The views of a scene show one set of named points, each view turned or mirrored, and shifted as a whole, with a little noise and some points left out.
In the rows, 128 means zero.

Scene 1
View 1
q_228: [145 107 145 153 110 131 118 109 127 150 152 104 146 158  93  98 100 112
 125 153]
q_520: [124 108 182 107 100 125 101 120 122 117 154 117 163 145  63 106  98 122
 109 130]
q_613: [155 107 119 173  54 114  85 112 136 137 136 113 139 166  81 148 103  77
 113 123]
q_234: [135 105 149 101 139 136 120 114 116 143 161 123 185 145  62  81  48 150
 133 150]
q_645: [135 112 176 137 139 152 141 110 136 117 155  86  93 131  89 113 100 131
  98 148]
q_504: [158 102 129 194 132 146 137 101 115 205 162  94 165 193 137  50 132 108
 149 189]
q_840: [120 106 187 110 120 128 114 116 115 131 160 113 173 148  75  87  98 136
 117 143]
q_67: [132 100 169 131  91 119  91 116 114 149 156 123 190 165  80  94 105 113
 119 141]
q_489: [142 108 143 138 106 129 112 109 127 138 145 111 146 151  74 112  80 118
 117 142]
q_994: [155 102 113 157  73 115  87 113 119 166 147 129 193 171  78 107  83  91
 138 143]
q_133: [150 106 123 141  51 103  70 118 124 146 139 139 191 163  59 133  74  95
 127 122]
q_173: [123 110 203 138  98 131 108 117 126 118 155  99 131 150  91 104 138 110
  99 135]
q_661: [138 101 145 112  50  97  57 123 111 137 148 152 234 164  41 118  65 103
 129 115]
q_622: [127 106 174 125 119 128 116 115 109 152 159 117 182 159  83  76  98 130
 129 153]
q_924: [122 110 221 157  98 136 113 115 129 121 154  82 113 162 115 100 180 100
  90 141]
q_738: [135 114 163 157 132 150 138 108 132 144 154  83 110 155 106  97 122 119
 113 160]
View 2
q_520: [122 152 164 170 150 166 129 169 180 153 118 156 132 123 126 120 131 115
 129 106]
q_133: [ 90 179 169 192 139  98 116 152 178 141  82 155 129 137 104 180 105 134
 142 132]
q_173: [134 135 158 164 159 177 113 138 159 163 108 161 130 118 128 118 155  85
 130  91]
q_489: [109 139 180 173 133 139 129 129 156 171 109 157 131 122 119 123 131 137
 138 128]
q_661: [ 81 186 153 193 148 115 126 183 225 121  92 145 123 147 109 179  85 137
 141 129]
q_67: [100 143 156 174 146 145 109 135 195 149 105 143 121 137 122 131 114 116
 144 111]
q_622: [102 129 162 166 138 163 119 126 198 158 123 139 125 131 130  98 114 131
 142 114]
q_738: [128 110 176 154 134 161 117  94 129 189 117 159 133 112 127  91 153 118
 135 105]
q_994: [ 80 155 166 184 132  96 110 110 175 156  86 150 119 144 109 158  99 140
 150 140]
q_924: [144 119 153 150 164 187  86 105 139 170 103 162 128 121 133 115 170  49
 130  71]
q_840: [111 124 163 161 138 171 120 130 187 166 129 146 125 129 135  85 127 127
 135 106]
q_234: [ 91 138 177 181 117 151 164 170 210 160 146 135 136 123 130  83  97 193
 136 140]
q_645: [140 121 188 162 130 170 139 130 120 197 128 168 146 102 128  87 168 123
 126 109]
q_613: [111 165 175 180 144  98 109 121 129 161  69 173 129 133 103 182 140 107
 140 123]
View 3
q_622: [115 107  88  42 108 112 153  93 141 141 127 103 107 116 139 149 110 138
 121  98]
q_228: [121 125 102  54 110 144 147  93 140 164 132 108 109 122 142 171 136 117
 120 121]
q_738: [137 148 124  62 114 161 148  83 128 157 137 119  94 105 137 148 126 106
 110 144]
q_613: [ 96 144  92  66  96 148 154  86 128 174 131  89 132 167 129 226 182  89
 139 110]
q_489: [107 123 109  59  91 141 144  97 136 161 128  93 127 133 133 167 142 130
 117 119]
q_994: [ 97 105  70  43 108 114 143 103 161 187 121  94 126 144 148 214 163 133
 134  93]
q_504: [169 106  93  29 154 143 136  85 174 195 128 150  56  82 173 187 135 109
 127 121]
q_67: [103 109  78  47 108 108 164  83 139 140 130  95 119 139 137 172 120 126
 126  85]
q_133: [ 75 110  70  55  87 113 152 101 142 171 122  72 151 166 134 217 166 135
 136  82]
q_173: [114 147 108  71 105 136 168  62 110 121 144 104 112 140 120 154 108  97
 121 109]
q_840: [107 117  97  56  99 117 157  89 130 131 127  93 122 120 133 132  98 142
 116 101]
q_234: [ 97  90  91  43  75 110 135 124 151 148 108  73 131 105 141 117 107 199
 103 107]
q_924: [136 166 114  70 124 144 182  42 104 117 151 128  92 135 126 163 105  54
 129 113]
q_661: [ 54 103  52  57  80  80 170  94 135 149 122  57 170 190 123 211 151 140
 137  54]
q_645: [121 162 142  71  91 173 147  87 111 141 137  99 108 112 124 122 122 111
 107 152]
q_520: [ 87 124  96  58  79 115 159  95 121 124 126  71 141 141 122 135 110 150
 114  95]
View 4
q_234: [108 101  67 126 150 124 137 170 141  85 151 111  83 101 149 131 164 118
  80  86]
q_520: [ 89 152  99  87 161 107 121 193 123 102 136 134 111 121 115 127 117 133
 122  93]
q_661: [105 182  68  55 192 124 150 171 138 159 151 117 110 116 170 107 160 174
  96  96]
q_738: [ 94 111 139 112 130 138  88 183 162 106 122 142 142 141  81 121  99  92
 146  97]
q_924: [ 87 156 146  64 141 101  90 206 138 114 119 166 150 145  73 122  47 110
 168 102]
q_622: [108 113  96  90 147 117 120 186 155 111 147 137 117 117 141 119 109 111
 113 103]
q_645: [ 82 122 141 131 131 134  95 191 136  78 117 132 122 139  58 132 110 100
 149  84]
q_133: [ 96 177  94  75 183 147 133 162 153 168 132 118 130 135 143 104 166 160
 116  94]
q_173: [ 87 155 126  79 150 104 104 204 129 106 126 147 126 136  92 125  83 127
 147 102]
q_994: [112 144  96  79 167 154 124 153 177 175 141 120 142 135 152  96 148 137
 117  98]
q_489: [ 95 135 113 107 154 141 111 174 153 124 132 124 126 132 110 117 139 124
 125  91]
q_840: [100 129  96  93 150 108 122 192 136  94 145 136 107 112 128 127 112 117
 113  98]
q_67: [107 142  97  70 161 117 121 179 154 134 143 139 125 125 141 108 112 130
 119 103]
q_504: [125  65 119  89 120 148  86 159 221 153 145 152 173 134 139  94  87  67
 139 113]
q_228: [ 98 123 118 100 146 139 104 173 165 132 129 137 140 134 115 113 120 109
 135  98]
q_613: [ 82 190 128  71 173 147 113 175 142 164 117 131 146 154 100 107 126 156
 149  90]
View 5
q_504: [ 69  87 172 107 150 171  48 122 169 129  43 159 161 184  79 150  90 193
 127  88]
q_840: [ 98 120 142 110  91 162 147 101 133 115 113 124 129 203 120 133  79 132
 114 107]
q_613: [ 83 108 171 100 108 170 128 127 151 168 160 115 125 130  78  72 108 184
 154  89]
q_133: [ 54 138 145 102  98 167 156 114 120 168 150 101 111 142  73  92  69 166
 155  61]
q_661: [ 40 147 124 111  90 162 186 101 102 161 142  85 103 175  78 100  48 153
 161  54]
q_645: [134 110 182 102  93 171 115 122 167 112 137 146 142 165 144 116 125 132
  90 136]
q_67: [ 75 122 131 117  95 162 154  99 120 126 111 108 123 203 102 120  66 141
 131  87]
q_622: [ 84 119 143 111 101 163 127 102 139 121  94 125 131 204 110 136  73 142
 121  96]
q_738: [118  97 177 105 112 174  93 124 167 114 113 151 149 175 119 120 117 153
 106 124]
q_489: [ 88 129 166 100 100 169 125 122 144 135 132 128 131 154 113 117  93 149
 123  92]
q_234: [ 75 170 143 102  91 165 143 109 114 119 102 121 118 177 146 176  55  98
 107  72]
q_228: [ 89 114 165 104 111 173 108 122 150 136 112 135 137 167 102 122  97 163
 122  99]
q_994: [ 49 128 153 106 117 170 124 121 131 161 118 115 122 148  77 111  70 177
 151  59]
q_924: [129  57 166 117 100 163 124 103 170 110 129 135 143 218  95  72 124 179
 123 155]
View 6
q_228: [133 145 147 140 112 145 137 125 118 103 125 129 101 116 125 124 129 147
  87 102]
q_924: [ 79 147  58 114  75 167 139  64  92 146  85 158 116 117 102 115 131 174
  53  56]
q_645: [120 122  92 149 107 141 165 138 133  91  87 151  98  78 149 116 111 161
  64  94]
q_738: [131 128  95 141 105 140 144 125 122 103 108 151  95 108 142 137 122 153
  74  93]
q_840: [129 179 148 116 105 149 158 127 111  94  80 114 118  99 119  95 118 130
  63 109]
q_504: [157 136 125 117 121 124  92 119 120 111 157 149  91 173 129 182 138  96
  77 113]
q_173: [ 90 153 101 129  82 168 150  92 104 124  86 135 121  96 111  91 128 181
  68  72]
q_661: [124 208 251 127 105 176 152 117 104 106 121  71 139 118  87  63 155 157
  95 110]
q_622: [137 175 154 114 111 145 145 124 114  95  97 115 116 118 116 107 125 114
  68 116]
q_133: [123 174 231 153 105 171 140 122 112 108 139  89 125 111 108  83 153 178
 110 102]
q_613: [112 136 182 169  96 169 136 106 116 119 152 116 114 116 119 104 155 208
 113  81]
q_520: [117 179 158 126  99 160 163 120 110  99  80 111 121  92 115  80 125 154
  67  99]
q_67: [126 181 178 119 102 158 138 113 104 108 112 110 119 121 104 101 138 141
  72 103]
q_994: [139 165 212 145 112 156 122 122 112 105 154 102 118 134 112 114 154 154
 105 109]

In a view up to two points have been moved. Name them for each view, in the order of its rows, or write none.
view 1: q_234
view 2: q_840
view 3: q_661, q_520
view 4: q_613
view 5: q_67
view 6: q_924, q_173

Scene 2
View 1
q_835: [111 130 144  97 159 149 152 114 154 131 127 122  96 119 121 135 131 179
 133 136]
q_535: [150  99 175  99 152 153 162 136 148 104 179 125 143  88  97 150 107 117
 166 131]
q_71: [136 109 164  93 152 147 156 131 148 115 166 120 131 103 106 139 120 139
 149 123]
q_736: [145 110 160  99 137 166 138 121 142 103 174 126 136 101 101 150 111 136
 177 122]
q_676: [123 123 138  72 138 140 134 123 148 125 164 104 113 140 122 120 142 172
 111  90]
q_584: [110 100 189  56 116 118 161 177 155 140 209 156 118 118  45 107 137  97
 158  82]
q_685: [147  96 172  83 144 145 155 143 148 107 193 119 145 103  95 133 117 116
 152 103]
q_73: [153  86 183  61 106 146 138 160 143  98 239 128 164 108  65 123 122  85
 165  66]
q_933: [138 119 144 109 173 161 151 102 150 114 135 105 119 102 140 150 114 171
 136 146]
q_597: [164 100 151  64 118 151 116 129 137  87 215  86 160 131 118 124 130 134
 118  57]
q_737: [136 109 160  80 146 140 150 132 149 120 174 113 126 114 108 128 129 139
 130 104]
q_390: [143  97 176  77 153 133 163 149 152 119 188 114 139 106  93 130 122 114
 135 104]
View 2
q_835: [128  94 111 143 120 152 115  75 143  54 125  99 122 121 121 141 127 111
 164  87]
q_685: [125  82  83 116 159 143 106  88 125 131 153  88 142 155 142 145 151  79
 155 149]
q_73: [123  72  77  95 180 142  99  75 140 173 173  90 157 167 177 161 172  86
 144 208]
q_71: [126  85  91 127 142 147 110  84 132 105 140  86 134 145 130 140 141  83
 159 124]
q_737: [122  83  99 121 158 125 113  84 116  93 157 113 132 142 142 141 145 117
 155 136]
q_390: [118  81  83 112 158 124 111  84 116 123 156  88 141 159 140 133 146  90
 155 145]
q_535: [129  82  83 122 145 154 107  94 128 131 140  68 142 158 128 141 145  58
 156 133]
q_736: [139  83  92 131 139 175  99  94 149 123 135  82 137 141 135 160 148  64
 157 133]
q_676: [131  87 120 127 148 138 109  80 131  67 151 135 124 122 143 155 144 139
 157 125]
q_597: [140  78 116 111 184 147  90 112 112 123 181 150 139 140 155 170 172 107
 145 176]
q_933: [143  92 111 146 129 166 111 110 122  71 129  98 123 128 104 144 132  76
 164  82]
View 3
q_597: [ 97 156 102 135 195  86  86 102 116 163 162 179 113 121 127 139 139 107
 143  88]
q_835: [171 103 117 125 136 130 154 151 104 128 152 109 150 122 100 147 158 120
 152 102]
q_73: [ 71 198  86 115 134 110  64 102 144 154 188 190  75 128 151  99 128 125
 132 125]
q_736: [118 135 104 129 109 143  98 127 141 138 146 138 131 117 114 132 159 105
 145 116]
q_685: [114 148 104 120 123 114  92 131 126 142 175 157 112 120 135 118 149 124
 140 121]
q_535: [115 135 108 121  94 129  91 135 133 139 168 147 125 115 129 121 162 118
 137 132]
q_584: [120 203  82  95 129 141 138 126 130 132 198 139  70 143 144  85 106 154
 137 128]
q_933: [155  85 127 133 119 121 122 152 109 135 145 124 164 105 103 156 181 108
 147 107]
q_71: [136 129 110 123 118 127 117 140 121 136 165 138 127 117 119 125 157 121
 141 119]
q_737: [138 136 109 123 142 111 121 137 112 139 171 141 122 121 123 126 148 126
 139 109]
View 4
q_685: [ 85 116  98 130 157 108 109 123 129 106 155 127 139 215 207 108 133 153
 131 127]
q_390: [ 94 122  92 134 158 105 117 124 115  99 166 114 148 210 212 110 129 147
 132 129]
q_584: [ 50  98  83 109 156 146 170 112  83 119 166  89 160 224 221  68 121 118
 134 130]
q_835: [149 113  89 122 114 105 140 158 128 103 138 112 116 152 155 131 110 144
 115 101]
q_597: [ 67 111  84 130 191  92  67  98  89  89 143 148 139 207 146 111 125 165
 137 144]
q_535: [103 119 106 129 144 111 116 135 158 110 155 131 134 210 223 114 138 159
 121 122]
q_676: [117 106  75 125 144  97 120 132  88  96 139 118 128 162 132 120 111 142
 123 119]
q_71: [113 115  96 127 139 108 125 137 139 105 150 123 129 194 197 116 126 153
 123 120]
q_737: [106 114  90 131 148 103 123 132 110 101 154 116 136 190 181 117 121 148
 126 122]
q_73: [ 27 102  95 118 188 127 106  91 105 112 154 132 152 250 215  74 138 151
 135 147]
View 5
q_737: [107 162 118 119 123 114 130 176 100 162 173 107  98 157 105 131 141 160
  93 107]
q_584: [ 82 164 176 129  94 113 127 214 118 206 210 119  87 122  86 153 131 161
  24  88]
q_676: [103 149 110 103 142 150 133 187  86 178 166 113 116 176  95 111 141 161
 118 104]
q_835: [119 153 100  98 135 134 129 143 116 181 159 100 120 170 109 103 116 142
 116 142]
q_933: [134 162  80 112 136 115 128 129 116 144 148  91 114 162 124 111 130 146
 125 138]
q_73: [ 97 176 158 161 105 108 131 222 108 142 191  98  80 109 102 171 176 168
  34  54]
q_71: [116 168 116 133 114 101 126 169 113 148 171  98  92 144 114 138 145 157
  87 106]
q_390: [106 167 127 130 108  90 130 183 100 154 185 109  81 148 103 148 145 166
  76 103]
q_597: [101 162 115 139 137 137 135 218  73 126 164 104  93 149 106 146 192 174
 102  52]
q_685: [112 173 125 138 112  98 129 181 109 145 179  99  87 136 112 147 152 160
  73  94]
q_736: [127 175 114 138 123 119 129 157 129 143 160  85 107 125 127 133 147 141
  76 102]
q_535: [123 177 117 139 108  87 128 156 124 138 173  91  92 128 124 145 143 148
  73 112]

In a view up to two points have been moved. Name them for each view, in the order of its rows, or write none.
view 1: none
view 2: q_737
view 3: q_73
view 4: none
view 5: q_71

Scene 3
View 1
q_384: [171 134 151  93 111 195 110  92 106 217 193 109 110 103 159 140 140 152
 111 131]
q_480: [126 161 140 108 160 123 123 152 156 173  92 103 118 100 134 104  97 121
  80 125]
q_202: [173 111 181 127 126 187  92  94 122 181 188 108  98 120 156 121 161 160
 132 122]
q_486: [162 143 137  87 110 176 115 102 108 218 171 117 115  99 156 140 123 139
  99 132]
q_63: [151 144 139 104 127 156 111 121 128 198 141 117 113 102 147 126 118 134
  96 128]
q_856: [137 160 144  91 148 149 121 135 144 196 132 103 122 100 138 111 108 132
  87 116]
q_830: [142 130 172 110 143 164 103 102 111 193 147 118 105 109 151 124 130 146
 102 123]
q_886: [158 135 147  84 118 186 111  89  88 230 184 120 108  97 156 148 129 151
 100 129]
q_873: [184 141 142 119 124 177 108 138 183 169 178  84 118 120 150  97 150 142
 135 113]
q_242: [160 130 175  86 131 200 108  90 111 214 206 101 114 111 151 127 153 162
 122 112]
q_684: [200  69 159 206  89 152  66 102 118 125 117 153  76 140 174 138 157 141
 122 153]
q_600: [176 126 120 142 103 144 101 129 133 169 121 129 102 113 158 135 121 125
  94 145]
q_171: [166 157 105 101 113 153 122 142 147 194 143 108 120 103 148 124 110 125
  96 129]
q_116: [180 125 137 160 117 147  98 150 193 133 129  98 107 126 149  95 138 133
 124 125]
q_66: [156 141 152 139 144 137 109 158 190 139 114  90 113 120 141  82 128 128
 112 117]
View 2
q_66: [ 84 123 108  84 161 135 123 105 214 119  87 141 144 150 108 117 131 102
 153 128]
q_480: [ 60 132  85  68 117 162 146 128 218 102 103 142 152 131  91  85 145 123
 125 138]
q_830: [ 85 133  98  83 155 169 141 134 185  89 101 139 125 138 126 110  75 146
  64 117]
q_171: [ 77 104 101 104 141 181 133 135 151 117 118 129 146 135  97  90 139 142
 104 125]
q_242: [ 98 109 114  84 176 152 153 115 131  81 107 128 115 116 147 109  59 143
  43  76]
q_63: [ 83 117  99  91 145 176 134 140 171 104 111 131 139 138 112 100 111 145
  81 123]
q_116: [100 115 122 107 189 139 108 107 194 129  86 139 132 166 114 132 129 118
 158 131]
q_684: [118 139 110 135 223 194  79 153 210 123  76 142 107 213 133 171  59 172
 110 165]
q_486: [ 86 104 105 100 153 186 141 140 136  96 120 126 131 127 119  95  93 164
  52 107]
q_202: [110 118 117  97 200 154 126 121 155  94  94 135 112 143 147 136  52 145
  64  95]
q_600: [ 90 120 102 118 169 194 109 147 181 119 103 133 136 170 106 116 117 157
 112 151]
q_384: [ 97 103 112  97 172 176 139 133 126  90 114 125 123 129 136 109  71 160
  43  95]
q_886: [ 88 112 103  97 157 188 143 144 134  84 123 124 128 126 129  98  71 168
  33 105]
View 3
q_116: [130 106 120 161 156 110 146  91 106 129 150 131  82 126 116 146 128 119
  91 103]
q_171: [ 88 164 112 138 145 101 142 122  83 121 141 132 104 162 122 105  91 164
 125  93]
q_66: [135 116 131 146 171 129 139  97 101 141 142 110  83 113 116 137 121 138
 121  90]
q_600: [ 91 143  84 138 150 104 135  92 103 147 128 157  97 151 110  99 112 150
  92 113]
q_830: [105 163 121  95 175 142 127  88  84 129 100 130 100 167 112 109  80 143
 110 148]
q_886: [ 75 204 119  92 157 119 130 109  69 104  97 149 111 209 124 100  63 151
 105 160]
q_480: [110 144 112 127 171 141 132 113  94 150 127 108  98 110 111  97  96 181
 157  74]
q_63: [ 92 168 113 116 161 123 130 107  85 125 121 134 102 165 118 104  85 157
 116 122]
q_486: [ 79 194 117 105 150 111 130 114  73 107 114 146 108 198 123 101  69 154
 110 139]
q_873: [124 140 152 150 153 110 145 112  84  92 150 122  94 165 127 153 106 113
 104 125]
q_684: [106 109  70 133 161 104 130  38 123 165 106 185  80 148  99 108 142 105
  22 171]
q_856: [100 163 116 117 169 136 130 117  84 133 125 114 105 136 117  96  83 182
 150  87]
View 4
q_116: [134  59 110 175 128 175 143 146  57 145 118 153  95 177 109 160 111 170
 127 138]
q_830: [130  59  93 126 135 148 121  82 108 109 140 121 135 171 157 190 113 122
 164 111]
q_886: [128  80  85 120 140 158 131  57 123 119 155  83 173 152 187 186  84 134
 150  97]
q_384: [129  72  89 139 143 169 132  57 124 126 150  97 177 152 181 175  81 139
 135 106]
q_202: [140  29 112 158 150 164 113  50  93 129 126 138 142 171 149 133 105 140
 115 130]
q_873: [129  60 103 198 145 172 144 117  97 148 139 149 148 164 130 167  82 151
 119 137]
q_242: [131  52  94 157 157 157 121  46 137 120 148 120 182 153 176 172  81 119
 136 116]
q_66: [126  61 104 177 126 161 141 155  76 132 130 165  94 179 108 189 117 144
 156 142]
q_684: [139  45 121  99 113 179 113  65  23 130 103 106  81 188 140  98 148 189
 119 116]
q_171: [123 104  82 152 124 171 158 139  96 132 148 103 138 161 151 204  88 161
 157 114]
q_63: [125  81  87 130 127 157 138 108 101 118 146 110 132 168 154 198 102 143
 162 109]
q_856: [125  82  87 153 130 154 147 133 112 116 150 134 134 166 142 226 100 127
 177 118]

In a view up to two points have been moved. Name them for each view, in the order of its rows, or write none.
view 1: none
view 2: none
view 3: q_856
view 4: q_202

Scene 4
View 1
q_872: [139 124 120 146 153 104 113 161 113 123 140 140 181 173 109 149 125 114
 132 115]
q_301: [155  87  66 103 127  80  95  94 147 127 145 142 139 165 135 149  90 159
 169 137]
q_743: [112 146 130 146 126 160 143 157 100  93 133 144 152 144 137 113 137 105
 142 115]
q_200: [120 108  74 124 111 128 113  94 124 114 143 164 172 126 145 115  89 176
 195 128]
q_405: [145 129 125 118 155 111 128 171 125 112 138 120 139 181 126 150 140  99
 114 130]
q_297: [128 131 120 128 134 137 132 150 113 101 132 135 135 157 137 128 135 108
 135 121]
q_797: [129 112 106 144 124 114 112 134 115 111 142 155 146 164 117 132 123 107
 143 104]
q_296: [155 145 121 107 188  97 126 184 133 129 135 101 201 172 132 181 126 143
 126 170]
q_109: [ 96 147 133 149 100 194 155 153  93  73 127 156 109 131 151  87 149  85
 144  97]
q_85: [133 134 151 170 149 117 117 193  99 112 138 146 161 186  95 143 151  60
 104  86]
q_723: [108 124 100 162 107 144 121 118 101 108 141 175 175 128 129 108 102 137
 179 100]
q_232: [129  91  76 165 120  89  88 100 117 133 150 186 192 154 103 132  82 144
 179  91]
q_400: [135 123 102 129 140 111 116 141 125 119 138 139 176 159 127 146 112 136
 151 133]
q_982: [155 109 120 155 159  75  92 165 120 130 146 144 165 197  91 162 130  89
 114  97]
q_359: [136 121 105 144 147 100 107 143 119 126 143 151 191 161 115 145 107 133
 151 120]
q_867: [139 134  85 118 156 105 114 130 131 130 144 133 220 137 140 151  88 193
 180 162]
View 2
q_867: [108 187  97 109  29 200 115 143  67 140 143 155 155 174 156 107 112 143
 137 169]
q_232: [102 174 158 130  82 199 105 177  75 146 161 212 178 149 156  89 161  95
  98 144]
q_405: [107 129 118 107 112 139 112 107 114 158 130 185 105 123 133 124 122 177
 147 121]
q_359: [100 163 129 120  77 175 107 130 101 158 158 196 142 156 153 103 139 145
 129 143]
q_723: [113 172 144 149  83 205  79 137 130 140 123 179 164 131 135  81 155  97
 140 154]
q_85: [ 90 126 146 132 135 133  90  90 159 184 166 227  98 136 138 101 156 172
 143 112]
q_296: [ 95 152  82  92  69 152 129 102  85 166 155 172 105 175 154 130  98 204
 157 141]
q_982: [ 87 127 141 109 121 136 119 126  99 174 177 233 119 146 153 114 148 169
 117 110]
q_200: [127 179 123 129  62 207  99 151  91 125 112 149 166 134 137  97 126 110
 142 166]
q_301: [117 157 125 105  72 187 131 177  47 128 139 180 161 135 147 115 129 121
 111 140]
q_797: [110 138 131 129 114 161  99 125 128 148 125 192 127 112 128 106 138 145
 140 124]
q_400: [107 158 119 116  79 174 113 133  95 149 141 181 139 143 143 112 131 147
 134 143]
q_872: [ 94 148 126 122  99 157 107 119 115 167 158 205 122 151 147 109 136 162
 139 133]
q_109: [131 144 146 162 130 177  58 100 199 136  83 165 123  79 102  88 152 121
 171 136]
View 3
q_743: [ 88 125  72 118 112  50 115 118 113  68 158 150 130 121 116 115 109 161
 189 154]
q_85: [106 111 106 100 120  40 151 109 129  92 182 219 107 128 126 148 100 103
 145 159]
q_232: [ 85 178 103 142  47  64 153 170 134 154 103 123  81 116 126 162  55 156
 177 158]
q_297: [ 95 134  81 120  93  68 139 128 128  70 167 142 133 118 117 130 126 160
 166 159]
q_723: [ 79 154  78 136  87  49 111 145 116 108 115 120 110 118 115 127  67 172
 206 152]
q_867: [ 69 157  92 139  47 113 154 153  77 157 141  99 103 136 165 143 142 182
 215 144]
q_400: [ 87 144  92 130  67  84 155 143 111 114 152 134 112 125 139 145 124 160
 176 153]
q_405: [105 124  91 111  89  82 160 125 123  77 188 166 131 124 132 146 152 139
 145 156]
q_296: [ 86 124  99 113  76 116 176 124  80 130 199 156 115 142 170 150 185 145
 177 145]
View 4
q_359: [120 148 133 168 105  79 140  96 144 101 102 114 107 143 124 152 103  99
 151 108]
q_296: [139 165  66 172 113  99 153 149 140 127 134  86  85 159 136 171 103  98
 124  89]
q_400: [120 151 122 165 111  88 135 109 145 107 101 108 120 145 127 148 113 104
 150 123]
q_200: [122 154 131 141 109  90 125 116 160  95 114 120 177 130 114 147 103  95
 179 166]
q_232: [114 126 185 164 113  51 131  53 154  78 100 148 139 135 131 157 107  94
 179 122]
q_743: [106 163 123 163 100 128 119 122 135 107  46  81 122 127  83  96 112 115
 150 142]
q_797: [109 143 140 175 115  97 125  89 144  97  69 109 115 141 120 117 124 128
 147 131]
q_982: [116 133 131 201 118  79 139  76 127 101  78 110  55 154 141 143 128 129
 122  73]
q_109: [ 94 167 130 158 106 150 103 117 137 100  12  71 144 117  64  57 125 136
 153 173]
q_301: [132 133 127 168 140  71 124  88 168 103 136 142 158 151 162 165 137 132
 163 152]
q_872: [119 148 124 178 109  91 139 102 132 106  82 100  87 149 119 138 111 110
 134  99]
q_297: [114 156 112 173 111 112 128 116 137 109  75  85 103 140 110 123 120 121
 137 123]
q_85: [104 153 131 200 105 110 135  91 116 102  31  81  44 142 104 100 119 127
 117  80]
q_723: [108 152 164 148  95  88 121  90 151  88  68 118 153 120  94 119 101  92
 181 149]
q_867: [137 164 113 132  99  70 140 136 155 108 158 120 164 138 123 187  77  57
 180 134]

In a view up to two points have been moved. Name them for each view, in the order of its rows, or write none.
view 1: q_200
view 2: q_301, q_797
view 3: none
view 4: q_297, q_867
